A landscape with many peaks, sampled at points; each row gives a point and its height.
From any point a climber steps to the highest of the 2 points nearest to it. It stops when none of these is higher. Distance is the straight distance between rows; heights are no part of it.
Serim: [161 151 116 147 134 124 104 147  97  83  98 111 109  86 157 191  85 110
  89 137  75 150 130 182 191  85 139 140  97  99 149 128  82  63 132 106
 114 138 125 104 142 160 178 162 134 169 114 157 132]  height 72
zegov: [120  91 107 133 122  97 140 137  93 157 119 122  61 133 106 138 171 114
 106  85 133 172 112 141 118  84 115 102 169 143  42 151 126 184 119 124
 136 165  91 155 124 139 246 114 126  89  73 154 123]  height 613
Zeza: [110 130 124 143 100 159 198 101 114 132 142  73 129 165 135 149 171  77
 143 163 127 130 128 123 101  80 105 139 153 132 126 146  90 191 146 134
 172 135 102 156 109 159 182 166 158 114 117 149  41]  height 682
gosof: [ 83 118 173 177  99 117 159 104 142 192 141  80 121 133 128 114 136 103
 113  90 157 103 140 108 107 164 121 157 163 143 151 148 107 146 179 101
 115 147 171 100 127 127 130 121 166 113 124 132  81]  height 450
pab: [150 165 138 180 135 125 133 134 142 166 141 152 157 129 164 138 117  83
  88 144 123  83 120 147 158 140 119 130  66  96 215 120  68 101 125 154
  70 126 134  86  73 103  71 161 116 155 127 111 109]  height 65
Finog: [ 79  94 191 159 126  88 140  83 160 225 146 106  96 109 109  84 121 126
  93  74 155  83 139  90 133 179 141 165 194 136 152 137 137 142 188 109
 111 149 172 112 138 119 123  92 156 100 144 132 107]  height 412
dep: [143 117 118 104 121  86  50 171 121  57 136 192 120 139  80 122 115 170
 150 147 115 217 187 169 133 114 125  82 144 170  38 118 150 135  95 130
 157  87 149 153 122  98 143 139  96 119 110 142 214]  height 705
turut: [121 117 127 146 136 107 100 123 151 155 143 138  71 153 101 119 159 128
  96  85 112  94  88 107 117 149 107 114 106 138 106 121 146 163 103 133
  75 123 122 123 116 100 144 129 113 127 122 102 161]  height 447
datu: [123 108 136 110  79 166 199 101 148 116 146  88 151 172 130 155 189  66
 133 192 138 114 139 114 119 114  73 139 144 163 131 129  90 194 163 144
 172 116  79 157  85 158 125 160 138 108 106 139  59]  height 622
Mefe: [113 103  98 129 162 130 158 116  85 125 116 141  85 114 136 129 141 158
 137  82 153 167 121 145 120 113 170 112 151  92  92 170 154 146  93 141
 135 153  84 181 136 130 161  70 155  83 110 132 154]  height 529
zamo: [104  91 135 113  94 119 139 116 193 135 138 114 105 197 106 125 199  69
 102 141 142  96 112  93 101 129  58 131 158 195  93 101 152 211 159 155
 107 118  86 137  71 158 142 154 128 118  81 126 116]  height 334
talo: [ 96 123 180 111 115 113 116 123 192 174  92 142 161 111 153 126 126 125
 121 113 126 100 145 111 110 203 115 143 148 190 147  83 161 160 213 184
 134 132 167 106 104 149  42 109 131 148 144 152 137]  height 2
bizud: [106 127 161 152  81 161 206 102 163 142 143 107 165 184 143 136 176  70
 133 146 170 104 148 124 119 115  74 144 143 166 155 136 110 180 159 144
 150 134 126 136  76 147  93 169 161 122 110 146  57]  height 566
Kipu: [133  86 132  69  89 158 129 115 177  86  95 121 193 136 113 133 144 125
 135 160 119 145 149 110 107 157 110 140 152 199 109 120 173 186 177 168
 197 149  89 164  96 176  78 112 145 139 138 134 117]  height 513
gubi: [115 139 177 152 158 103  99 127 163 180 141 155 143 102 126 106 114 125
  84 114 106  93 135 110 133 214 120 144 113 133 175 110 115 123 188 164
  93 107 176  73 115 112  53 121 105 143 139 125 134]  height 35
bige: [133 172 158 132 135 134 122 135 179 184 142 152 180 153 161  99 123 112
 128 129 152  66 139  90  89 188 126 117  96 118 190 113 125  97 130 155
  85 106 165  94  95  97  44 146 119 153 107 104 119]  height 177
dofur: [150 148 122 141 118 102  81 164  89 124 146 140  83 128  98 117  97 168
 160 116 111 173 161 124 145 109 128  83 155 136  65 158 124  88  77  78
 134 101 160 115 155  88 196 154  82 119 102 136 180]  height 472
gapir: [143 147 125 129  96 127  83 152 103 103 135 135 134 138 103 116 103 175
 207 137 129 168 157 123 116  97 132 101 174 151  79 143 146  86  98  72
 150 103 174 126 145 102 173 151  84 129 115 117 146]  height 500
zuse: [ 96  98 158 142  97  98 124 125 195 162 125 117  78 174  95 113 176  93
  86  89 143  89 107 101 111 151  67 119 163 202  91 107 167 198 155 146
  87 149 125 118  95 150 130 120 136 124  89 128 119]  height 372
gul: [145 167  77 140 162 136 140 132 106 122 153 105  83 131 143 144 129 119
 173 137 105 122 120 124 143  63 137  85 103 116 123 117  86  69  58  88
 124 125 107 122 153 118 183 159 103 159 106  94 136]  height 101
zite: [123 126 103 124 137 104 134 124 132 141 146 117  58 151 105 104 177 121
 130  94 147 106  82 114 113 116 127 111 118 125  74 138 147 159  73 117
 107 127  96 151 124 119 169 106 142 108 101 111 155]  height 479
Soke: [126 129 112  91  98 137  90 136 131  91 141 153 137 171  96  76 124 176
 189 139 160 140 145 113 120 130 138 104 163 175  74 114 182 109  79  95
 143  87 148 153 128  91 126 133 113 119 143  96 176]  height 633
nuru: [143 147 131 178 162 105  62 151  89 135 149 136  67 110 108 126  81 146
  99 111 100 167 156 135 168 129 136  92 143 107  96 164 101  76  99  86
 102 111 165 100 162  97 216 151  62 129  92 152 187]  height 443
Nurap: [118 103 123 125 100 113 120 152  99 171 138 130  63 160  97 108 148 143
 129  61 148 155 111 121 111  99 130  85 200 145  37 150 159 153  96  97
 135 140 114 151 103 128 219  88 144  93  85 132 133]  height 657
vib: [ 86 114 151 166 174 114 171  88 147 217 144 137 103 117 137  99 142 132
  98  95 178  57 114 121 121 175 156 167 117 105 200 143 123 150 139 142
  87 139 142 130 127 109  82  91 178 100 155 119 108]  height 603
Dalim: [124  92 107 145 168  86 109 130  93 122 123 179  62 103 104 136 121 171
 117  75 142 183 134 140 148 140 151 107 141  94  59 154 153 138 102 121
 109 139 119 128 127 112 173  78 133 100 111 144 195]  height 599
Varem: [129 165 130 203 152 128 176 111 140 180 179 145 124 143 163 149 146  66
  86 129 137  83 105 144 150 118 113 140  58 108 197 126  72 139 119 163
  72 121 110 117  64 115  94 169 132 143 122 128  98]  height 81
buger: [ 96 105 156 137 113 149 187  88 173 157 137 114 161 165 141 112 155 128
 139 111 175  84 137 102  84 154 136 158 141 147 153 138 172 149 148 129
 145 145 144 153 107 125  93  97 195 113 139 120  94]  height 632
Rer: [154 164  54 118 158 137 149 129  82 112 133 103  83 110 165 148 121 116
 168 142 101 165 120 119 163  32 158  56 129 108 102 115  79  75  59  82
 172 125  84 154 159 128 211 152 120 144  92 135 122]  height 116
Mabi: [144 176 150  94  96 156 145 150 176 161 160 129 218 188 148 109 150  91
 158 193 146  76 138  83 124 161  61  90 122 151 138  80 134 113 136 162
 143 101 142  94  50 120  73 187 106 163 105 115 107]  height 219
Kosa: [159 121  92  98 140 105 110 154 113  76 148 135  96 124 111 159 151 105
 130 151  78 186 144 137 153  58  95  76 112 150  51 104 106 124 100 113
 150 129  90 133 132 139 213 149  74 110  73 150 168]  height 612
pize: [116 124 138 145 112 153 169 109 131 141 144 100 154 137 147 123 136 149
 148 111 168 110 137 118  95 117 146 151 146 113 153 155 147 133 128 107
 135 145 139 134 142 132 122 115 163 116 148 127  77]  height 598
numi: [145 128 138 127 127 129  78 167  78  77 100 153 129  86 132 137  73 164
 136 125 109 163 138 162 165 143 157 142 128  99 130 129 115  86 144 100
 132 102 155 106 170 129 126 111 113 135 139 139 163]  height 23
rolu: [139 126 140 128  96 117 156 129 162 118 149 116 116 170 121 143 187  69
 107 144 110  95 119 119 119 106  47 128 107 163 111  99 101 185 146 151
 111 110 101 113  78 153 125 164 107 126  79 131 108]  height 296
biken: [120  82 102  82 132 116 134  96 170  90 130 123 117 153  91 134 205  78
  92 177 102 142 108 121 105 130  71 128 124 181  79 109 140 218 156 184
 162 132  40 168 105 164 137 134 119 116 108 129 143]  height 47
tupe: [124  78 143  77  96 122 123 112 158  94  75 127 150 106 100 131 152 123
 105 131  98 166 159 134 109 147 100 142 158 200  86 123 164 193 199 167
 157 166  95 164 114 191 119  95 131 111 135 132 124]  height 543
Gadud: [155 150 100 153 146 138  84 137  98  96 106 138  99  68 160 160  60 128
  92 125 100 153 129 173 206 113 175 158 110  65 163 123  86  49 117  99
 108 113 117  91 168 143 147 139 129 173 147 147 141]  height 63
donum: [114  94 161 108  94 115 140 114 139 123  84 115 135  89 128 153 133 126
 103 124 111 163 147 153 114 139 109 159 161 173 124 134 134 186 221 149
 144 164 136 130 135 186 110 107 132 112 137 139  96]  height 579
bulam: [128 134 122 176 142 125 105 113  83 157 130 107  96  78 134 129  87 142
 116 111 133 141 129 117 148 145 163 145 149  59 157 185  97  65 121  89
 114 145 140  84 185 117 176 111 104 131 139 155 110]  height 427
Luv: [120 110 130 150 124 100  72 147  96 119 136 190  85 122  82 107 111 196
 140  81 144 190 167 137 139 143 142  96 176 114  65 149 156 140  97  97
 116 101 152 125 124  84 169 100  99  96 123 137 199]  height 631
bemar: [134 154 158 157 120 102  68 162 117 127 142 125 104 129 103 125 110 142
 114 119  90 125 124 135 134 139 103 116 116 131 116 138 111 102 137  98
  91 111 167  86 138 105 166 156  72 137 115 113 153]  height 318
Pib: [ 95 104 140 147 191  83 126  84 112 195 131 139  75  67 123  92 117 133
  90  91 141 107 101 119 151 178 146 167 132  96 175 124 115 133 151 148
  99 144 122 123 161 122 105  57 131 108 172 120 148]  height 703
bova: [133 106 129 124 176 109  82 130  83 111  98 193 100  58 115 112  80 188
 122  99 126 169 155 155 157 182 167 152 149  95 112 136 151 102 136 135
 127 109 153 111 182 114  98  71 115 112 170 132 194]  height 9
vip: [120 103 148  76  95 165 153 104 214 113 109 128 219 171 149 126 149 112
 133 159 151 119 151  86 110 177 116 141 151 204 127 106 184 165 177 173
 167 140 108 162  63 154  46 134 166 158 133 156 104]  height 486
bogo: [127 121 122  56 152 143 129 133 158  93  99 150 196 141 137 135 143 127
 139 155 127 110 102 114  98 163 134 131  99 144 123  92 163 146 136 195
 142 117 105 151 102 131  50 116 138 160 139 130 143]  height 202
tek: [122 107  91  74 128 120 111 120 154  99 161 135 120 171  93 115 176 129
 147 137 134 120  87  96 108 140  94  97 123 168  73  87 170 154  83 134
 121 109  90 161 108 121 136 114 109 121 121  94 180]  height 73
Kig: [142 166 100 125 130 155 153 134 124 115 138 118 156 138 154 139 127 118
 160 163 123 107 113 130 124  89 124 120  83  97 173 113 110  92  91 122
 127 130 118 126 140 117 117 158 133 134 135 104 110]  height 662
defaf: [143 170 155 125  98 120  86 184 121 101 116 111 149 129 115 120 110 133
 149 172  87 132 139 141 140 117 102 112 124 132 131 121  98  83 141 102
 116 107 167  89 153 109 144 178  77 152 114 109 133]  height 294
sefi: [117 128 115 103 161 149 173 106 161 135 142 138 151 152 140  96 157 144
 156 133 188  72 110 117  82 147 147 130 101 118 149 122 166 131  82 148
 111 131 113 146 116  91  90 109 172 116 146 110 121]  height 112
suku: [116 125  94 143 173 136 147 105 114 109 112 139 108 104 162 148 122 106
 101 117 134 116  93 160 134 115 147 158  57  82 161 123 124 139 115 175
 101 146  85 147 125 142 107 113 154 146 161 119 132]  height 162
tega: [110 157 165 194  92 151 204  97 141 187 160 105 147 160 145 129 157  81
 112 123 144  86 149 129 130 119  99 149 135 128 176 160  75 158 149 125
 136 143 153 126  82 121  99 164 154 111 116 130  49]  height 517
Rova: [151 134 139 116 113 165 115 138 118 116 110 134 166 117 141 118  91 174
 154 140 136 110 125 137 105 158 162 144 132 105 167 132 147  91 148  96
 138 121 166 105 165 113  73 121 134 140 150 107 123]  height 149
lal: [154 182 132 154 135 105  87 174  97 131 125  98  77 104 140 146  89 123
 124 156  64 149 144 149 191  78 124  91 126 115 104 150  74  47  93  83
 115 135 160  93 156 111 227 181  64 151  79 132 164]  height 527
Tuvuk: [116 122 185 174 118  91  90 135 151 167 137 116  96 131 107 127 129 132
  89 100  98  95 122 111 121 171  90 140 139 138 128 133 119 130 160 111
  70 124 172  80 127 106 142 144  83 124 114 126 133]  height 348
Vudu: [129 135 121 146 132 172 196 111 129 152 157  87 174 158 151 123 129 123
 160 142 175  88 141 115 106  91 151 135 132  89 189 157 122 121  97  95
 163 135 143 149 144 109 113 153 177 117 156 124  46]  height 567
Kevom: [146 136 121 107 141 130  75 167 102  66  78 164 151 108 128 134  89 142
 124 137 108 141 124 167 139 137 152 142  85 102 150 106 117  89 124 136
 129  89 147 110 153 118  82 134 116 173 134 126 163]  height 32
rokis: [103  87  88 110 154 101 162 117  93 141 122 139  68 140 105 112 165 132
 126  82 151 152  87 137 118 108 151 123 141 121  72 146 161 196  90 139
 120 149  89 183 115 139 195  84 170 105 105 119 146]  height 507
sus: [156 117 107  84  84 125  80 155 124  68 127 174 159 167  78 112 117 173
 190 151 138 199 164 133 123 118 130  96 170 179  51 114 165 133  88 104
 170  91 143 167 120 116 144 121 106 116 127 117 183]  height 665
Dotu: [141 119 134  94 119 115 125 157 157  83 124 122 151 131 130 152 172  89
 100 172  87 123 118 129 120 120  79 122  84 167 106  83 119 161 162 169
 124 121 104 113  95 155 107 162  96 143  98 135 133]  height 264
Bolog: [139 133 111  61 133 175 134 116 155  89 150 125 197 172 118  93 146 158
 195 166 180  92 137  90  89 138 149 106 132 146 126 103 182 102  86 109
 152 104 132 161 129  97  86 133 146 136 157  83 138]  height 485
geni: [ 94 118 185 146 154  92 130 116 170 194 127 139 117  80 135 121 129 103
  87 113 118  95 127 125 134 206 115 150 132 164 177  92 119 153 207 179
 119 135 165  97 119 146  38 104 113 125 165 152 118]  height 19
Minal: [127 121  91 151 160 135 153  90  79 107 110 124  83  89 164 157 110 106
 101 118 118 161 105 174 151  94 151 156  84  83 138 146 113 116 119 145
 121 151  82 141 148 160 170 113 164 129 145 150 126]  height 148
zuvav: [122 131 130  99 171 131 158 123 155 115  89 163 160 112 160 147 125 121
 110 116 130 113 113 134 111 167 141 141  68 126 163  99 152 155 140 206
 111 131 111 135 109 127  25 109 159 154 155 141 143]  height 187
rerak: [113 118 157 136 106  82  85 151 160 158 135 119  83 177  88  98 170 111
  84  97 118  79 106 105  95 131  73 100 133 170  77 101 152 171 113 133
  77 121 140 106  99 119 147 145 118 128 106 119 152]  height 413
diror: [152 144 101  97  84 159 118 146  96 107 138 117 168 133 106 131 110 167
 207 131 136 170 153 104 113  76 161  94 184 134  97 139 144  86  85  78
 199 114 150 150 154 132 159 147 102 118 134 124 124]  height 526
nat: [165 132  98  56 110 155 130 165 111  63 130 113 182 151 106 141 126 142
 177 193  96 144 132 114 136  79 141  98 135 140 116  88 106 101 106 106
 215 103 110 168 150 148 134 146 111 126 148 101 114]  height 747
Defa: [111 112 109 109 190 125 175  95 136 123  91 151 129  91 146 131 124 127
 112 117 138 124 102 158 126 144 156 173  75 114 163 134 152 162 144 206
 123 161  93 158 125 137  63  72 162 135 168 116 145]  height 175
biga: [123 109 113 133 106 142 155 129  76 123 105  94 126 119 130 160 141 123
 129 130 117 179 141 131 108  86 137 126 172 134  89 161 107 144 162 118
 170 159 116 137 151 170 193 126 125 101 110 177  88]  height 686
vef: [160 155  86 131 164 143  74 113 112  93 107 151  94  85 159 127  80 140
 100 127 126 137 112 172 170 127 173 131  80  66 178 121 101  61  86 117
  80 102 112 110 151 120 117 140 115 170 144 128 168]  height 54
tulu: [129 127 148 137  89 140 115 150 114 104 101 106 160 109 123 149  98 151
 132 133 106 142 141 147 123 124 127 148 149 125 146 144 115 112 163 119
 159 136 154 103 154 156 131 127 124 127 135 136  94]  height 653
ras: [154 173  85 142 150 136  99 134  99 104 130 135  90 109 147 146  83 154
 148 130 117 147 135 145 160  80 160  97 104  82 133 132  96  58  63  81
 111 106 127 118 171 106 168 155  99 148 115 112 157]  height 88
mame: [111 103 151  95 115 140 136  99 169 145 105 121 170 125 128 108 121 146
 144 111 155 110 139 119  93 172 145 158 146 162 121 123 200 140 159 146
 134 148 145 142 131 134  73  90 162 123 151 116 131]  height 669
noz: [133 128 158 160 147  91  82 140 122 139 128 136  91  86 139 145 109 118
  68 105  82 116 121 156 159 153 105 148  96 128 154 116 107 132 168 146
  64 127 154  75 144 123 111 131  93 134 140 142 157]  height 538
vad: [129 125 134 177 151  99  76 135  84 143 142 134  83  82 126 127  90 143
  87 102  86 162 122 135 170 137 135 137 134  84 122 153 102  86 130  95
  98 131 142  84 172 115 195 111  98 114 118 149 156]  height 417
mib: [158 190 118 186 130 117 112 147 111 157 146  90  88 111 151 143 107 121
 125 144  85 133 129 130 166  87 140 103 118  91 161 151  60  41  97  84
  99 135 150  87 160 113 202 178  81 144  97 119 121]  height 489
nuf: [128 133 145 113  72 141 119 141 135 101 113  92 153 137 118 139 137 131
 148 136 122 141 136 113 107 110 115 136 157 158 114 124 145 137 151  96
 142 135 141 129 146 143 129 130 127 121 123 119 114]  height 693
pina: [162 150  98  95 109 158 129 162 108  61 113 118 175 127 131 149 110 146
 178 164 107 125 118 133 131  97 138 115  97 120 144 104 123  87 107 121
 161 114 121 144 145 131 103 151 123 154 142 105 125]  height 704
nimu: [ 99 105 191 176 123  92  93 111 140 187 139 116  97 102  95  88 107 138
  74  82 103  87 126 101 134 191 120 158 177 136 133 134 122 139 170 107
 102 133 179  86 145 114 140  96 109 100 137 120 132]  height 379
vuvol: [124 137 123 165 153 162 175 108 120 144 112 117 146 109 167 156  89 119
 113 124 155 117 122 171 149 108 170 179  92  66 222 150  77 122 128 128
 118 140 116 121 147 124  94 122 179 150 170 141  70]  height 119
zeg: [139 154 127 171 117 134 147 130  95 121 119  95 119  98 163 179 110  86
  98 149  94 154 125 164 163  75 130 148 109  90 162 144  54  99 147 121
 107 149 119 100 138 157 167 167 140 150 122 161  86]  height 86
duve: [145 130 108 151 151 180 117 120 108 135 113 139 143  88 153 140  60 140
 110 134 145 113 126 176 162 136 176 170  87  56 229 132  79  75 126 120
 108 127 124  97 174 126  84 108 140 151 171 143  98]  height 130
bop: [114 100  83 116 180 146 175 100  95 123 112 129 120 102 134 113 111 175
 142 100 179 152 122 146 118 130 191 144 141  90 129 180 172 149  89 131
 140 161 111 184 162 137 142  61 174  87 160 115 125]  height 549
fosa: [114 108 137 148 108  93 105 133 114 179 131 122  70 141  90 113 127 158
 115  56 146 141 125 108 116 134 138 109 204 121  65 174 159 133 122  92
 121 142 138 121 138 113 207  86 114  97 112 134 156]  height 698
seviz: [141 131 121 118 146 158 104 135 113 119 108 145 146  79 144 116  78 168
 133 116 158 110 127 150 139 166 178 174 103  70 191 133 133  90 122 119
 128 113 141 104 189 119  76 104 120 135 168 115 124]  height 140
Vit: [148 123  96  95 115 173 148 133 101  95 136 102 163 141 114 134 112 175
 184 135 146 151 143 114 106  81 177 104 160 103 107 155 149 117  93 106
 197 129 110 169 168 140 148 120 149 113 157 123  99]  height 548
gosa: [125 127 127 124 111 100  56 157 111  91 119 202 116 139  78 111 106 186
 161 122 137 179 155 145 121 145 132 107 144 151  63 132 168 133  94 109
 118  84 171 143 136  81 125 122  86 122 139 119 217]  height 666
sofis: [158 154 101 131 145  95  95 152  97  90 133 128  76 104 132 156 113 120
 114 133  74 182 135 152 181  71 120  84 107 132  76 125  96  89  95  94
 116 124 122 117 146 121 226 170  88 135  82 142 176]  height 568
dop: [125 147 108 103 149 133 130 119 160 138 156 137 143 162 136 108 151 122
 148 135 146  75  98  98  80 153 113 103  82 127 130 100 164 121  75 138
  87 100 128 128 112  92  85 128 122 135 125  89 143]  height 100
ragir: [117 142 126 183 130 132 168 116 110 151 133 120 106 110 170 168 116  86
  87 135 119 124 111 156 166 108 127 167  83 101 203 137  62 128 141 137
  98 150 110 108 120 139 111 149 150 155 143 143  74]  height 104
Nipe: [158 115  91  58  74 160 144 143 122  74 141  80 183 152  91 140 134 127
 157 186 105 166 157 109 126  82 131  98 167 167  92 125 132 121 126  93
 224 130 104 165 131 162 163 152 116 119 138 114  97]  height 790
fek: [142 152 160 131 111 149 120 128 150 149 125 121 188 129 139  99 120 149
 155 138 162  81 143 114 107 166 142 144 115 124 182 111 142  81 143 121
 113 112 175  98 129 101  59 143 137 148 140 105 111]  height 161
Ralu: [100  91 138 112 115 107 115 114 144 135 118 126 116 144 100 102 136 148
 143  77 148 141 116 113 107 155 136 136 187 167  84 136 196 157 136 126
 128 155 145 154 105 130 143  86 151 107 131 112 150]  height 625
ved: [155 154  56 115 145 147 142 142  72  87 118 122 115 102 163 162 106 128
 146 149 105 199 135 149 162  40 184  83 128  96 101 142 104  71  88 111
 176 144  87 157 150 157 199 144 137 136 110 164 118]  height 127
gogo: [141 166 173 176 133 105  97 141 159 174 150 144 161 112 144 113 110 109
  78 132 104  79 127 119 137 180 110 134  97 115 210 117  78 108 158 151
  63 125 173  73  91 103  64 166  93 161 130 118 118]  height 50
rez: [114 124 126  85 131 116 100 130 167 123 122 154 137 156 102 100 152 148
 143 112 141 104 102 107  84 156 113 110 116 156  93 102 190 147 103 142
 100 117 143 137 109 110  98 118 129 133 132 109 157]  height 87
Biz: [160 169 137  88 112 160 141 176 147 124 140 130 212 171 139 133 146  94
 163 209 124  87 125 112 145 111  86 101 114 131 156  80  96  98 126 148
 153  99 133 114  87 142  77 171 101 163 111 102 101]  height 244
zif: [155 156 102 130 154 127  74 155 115  81 119 149 118 110 144 138  98 124
 128 152  98 126 112 165 151 107 140 121  63 103 145  90  95  83 105 140
  82 103 129 112 130 120 109 157 102 166 138 107 162]  height 42
Mefa: [141 142  73 133 158 166 155 116  75  92  96 110 118  98 165 165  93 116
 126 142 113 181 116 160 154  56 173 131  96  76 135 149 117  97 101 125
 157 140  71 168 155 167 185 133 168 151 135 161  96]  height 137
Butak: [ 88  94 143 145 159  95 140  93 132 178 121 132  91 106 122  99 146 137
 115  74 152  88 102 124 113 172 137 158 130 116 145 144 161 165 141 148
 105 152 144 138 130 125 102  63 163 110 149 115 149]  height 650
fev: [139 129 123 124 113 151 186 120 124 117 136  93 150 148 143 145 158  96
 155 153 126 120 117 114 113  79 110 131 105 125 145 128 105 138 119 130
 149 135 109 140 126 146 139 143 155 114 134 127  76]  height 628
sito: [108 109 112  98 158 185 194  98 151 116 129 111 171 157 140 108 156 139
 163 161 166  92 123 123  90 116 149 147 107 123 148 140 170 153 104 150
 155 137  97 195 133 120  86 100 188 108 158 116  99]  height 122
tov: [139  97 151  98  84 141 125 147 128  65  74 108 172  94 106 155 103 142
 117 129 102 171 143 157 115 129 136 153 142 142 118 145 135 154 197 139
 190 159 121 132 154 181 117 107 141 117 136 145 108]  height 617
lok: [157 113 104  90 130  96  76 162 125  59 137 167 116 145  81 143 137 137
 135 158  95 196 156 146 144  95  84  81 119 178  26 104 130 149  93 127
 158 109 105 152 105 118 175 135  80 106 102 142 194]  height 661
mifi: [115 110 141 151 112 104 130 118  93 167 121  95  92 108 121 127 114 139
 122  77 125 147 125 116 122 139 125 144 187 121  95 166 133 137 154  88
 123 154 149  98 154 127 179  99 125  98 122 152 118]  height 751
Bugo: [142 109  86 142 167 103 113 132  78 103 146 180  67 114 116 147 128 148
 124 101 133 236 154 142 168  97 174  73 138  88  43 142 142 135  85 133
 138 151  99 163 120 125 201  92 136 103  94 166 210]  height 570
pidup: [118 108 122 115  93 126  90 114 135 112 142 147 119 162  83  79 109 179
 167  92 170 148 143 104 108 161 141 124 194 170  75 135 215 127  97  94
 129 125 147 149 134 104 144 101 133 112 133 101 165]  height 600
nika: [138 146 134  92  98 172 161 119 169 119 151 121 199 191 138 111 153 131
 178 168 162  89 135  81  88 136 121 119 133 160 135 104 171 118 119 112
 161 110 130 144 114 121  88 153 144 127 143 109  96]  height 508
Nesa: [140 142 129  65 118 129 125 156 175 101 124 136 194 169 149 149 184  86
 133 195 116 108 102  92 115 151  65 119  93 164 122  74 134 159 139 191
 145  92  98 106  76 141  67 148 101 166 112 142 135]  height 237
punu: [126 123  91 118 140 162 160 118  92 109 119 112 158 113 140 131 110 175
 159 120 157 147 137 139 104 103 190 146 136  79 142 168 162 122 113 110
 167 134 115 171 175 135 136  92 160  90 157 129  92]  height 565
lonis: [147 132 112  48 130 143 112 140 161  90 124 151 202 172 136 125 145 125
 146 193 127 105 118  90 112 159 104 106 103 163 107  75 164 130 121 174
 156  82 114 132  98 120  80 142 103 162 144 115 152]  height 217
nuza: [109 144 113 155 168 151 195  97 122 133 132 137 130 128 178 150 135  80
 103 142 150  98  98 162 138  97 138 163  45  93 193 124  97 151 107 179
 104 127  86 154  99 124  76 145 174 153 145 141 103]  height 147
Donon: [137 166 103 190 143 139 117 118  85 162 139  89  90  81 161 158  91 116
  93 136 113 132 123 131 175 106 153 133 125  59 187 177  65  40 112  87
  93 152 137  76 161 126 203 147 106 157 123 153 105]  height 455
Mezez: [158 168 162 107 102 127  97 206 136 114 123 128 187 151 138 119 121 124
 151 200  97  94 121 142 136 122  85 102 113 138 150  92  96  85 145 137
 120  93 165  89 123 124  94 194  87 178 107 103 126]  height 270
Fured: [ 98 109 168 156 181  57  94 112 130 207 135 155  54  64 104  88 117 122
  67  65  98  76 104 119 155 196 120 158 126 113 155 111 119 148 171 145
  87 131 139 111 148 126  96  86 119 118 165 120 154]  height 645
Lisu: [143 113 126  98  70 154 117 145 118  90 114  88 159 130 110 155 132 131
 141 159 109 182 153 119 105  90 103 116 170 167  86 137 129 143 151 110
 172 137 100 137 136 167 176 135 122  98 114 138  98]  height 739
zon: [113 103 149 156 190  66  97 114 110 167 138 154  58  46 122 121  96 129
  58  96  80 128 121 145 178 156 117 160 119  97 137 109 111 123 175 145
  84 141 140 103 153 146 131 100 106 113 161 143 180]  height 588
sopo: [105 117 134 143 156 148 200  99 138 131 123 125 144 146 149 137 149 106
 131 133 148 115 110 137 108 122 136 152  81 115 171 135 134 172 123 169
 134 146 102 167 115 125  87 114 190 126 149 132  92]  height 132
volu: [ 82 115 179 194 155  95 181  86 159 229 148 130  84 134 145 107 150  95
  90  85 163  83 117 138 126 160 134 157 119 124 185 146  79 186 172 154
 101 145 143 138  91 129  83 123 161 113 135 149  93]  height 552
lem: [133 166 173 141 108 149 151 123 177 181 162 129 189 180 152  98 161 104
 153 145 160  61 145  79 101 161  94 110 120 144 155 104 137 122 131 132
 107 116 146 101  61  98  67 158 131 145 113 110 101]  height 196
kepu: [127 114 138 114 119 123  81 138  93  88 102 168 142  94 106 125  88 189
 139  99 127 172 151 145 128 161 154 156 151 129 117 147 157 115 147 111
 133 125 157 120 166 119 107  88 124 116 155 128 168]  height 16
Fis: [101 108 150 155 111 127 161 111  92 160 113  90 103 118 135 140 146 122
 131  96 132 156 125 113 107 130 131 164 176 120 114 170 131 170 185 123
 147 171 133 132 142 160 172 101 157  97 115 153  83]  height 692
gakun: [138 158 137 123 108 177 174 125 166 139 159 102 190 172 153  97 138 127
 189 156 179  74 147  97 109 109 131 118 128 117 182 119 135  97 109  91
 150 127 153 123 125 105  94 165 154 134 142  96  71]  height 537
sofik: [124  90  93  83 119 114 137 120 139  84 136 135 101 144  96 133 185 105
 113 131 114 144  93 117 110 109  85 105 122 157  70 110 144 187 117 145
 141 129  71 164 105 141 166 111 118 108 109 121 146]  height 61
basa: [ 83 128 197 198  97 106 184  86 168 208 145 117 125 149 138 120 144  75
  97  95 151  82 150 128 137 170  96 164 147 157 180 154  84 172 176 142
 121 146 158 110  87 126  88 156 151 111 118 145  73]  height 499

Call two points neighbours if one is among the 2 nearest of the other. Go from one point of each pair to the other, from neighbour to neighbour, staying as high as possible. Name the lowest point that can't be avoided.
mame and Nipe -> rokis
Pib and punu -> basa
Zeza and mifi -> fev
mame and dep -> pidup
mifi and Nipe -> biga
mame and punu -> Mefe

Where does a climber stop that starts at each point below?
bulam -> dep
bova -> Pib
Mabi -> Pib
kepu -> Pib
ragir -> Pib
zuvav -> punu
biken -> punu
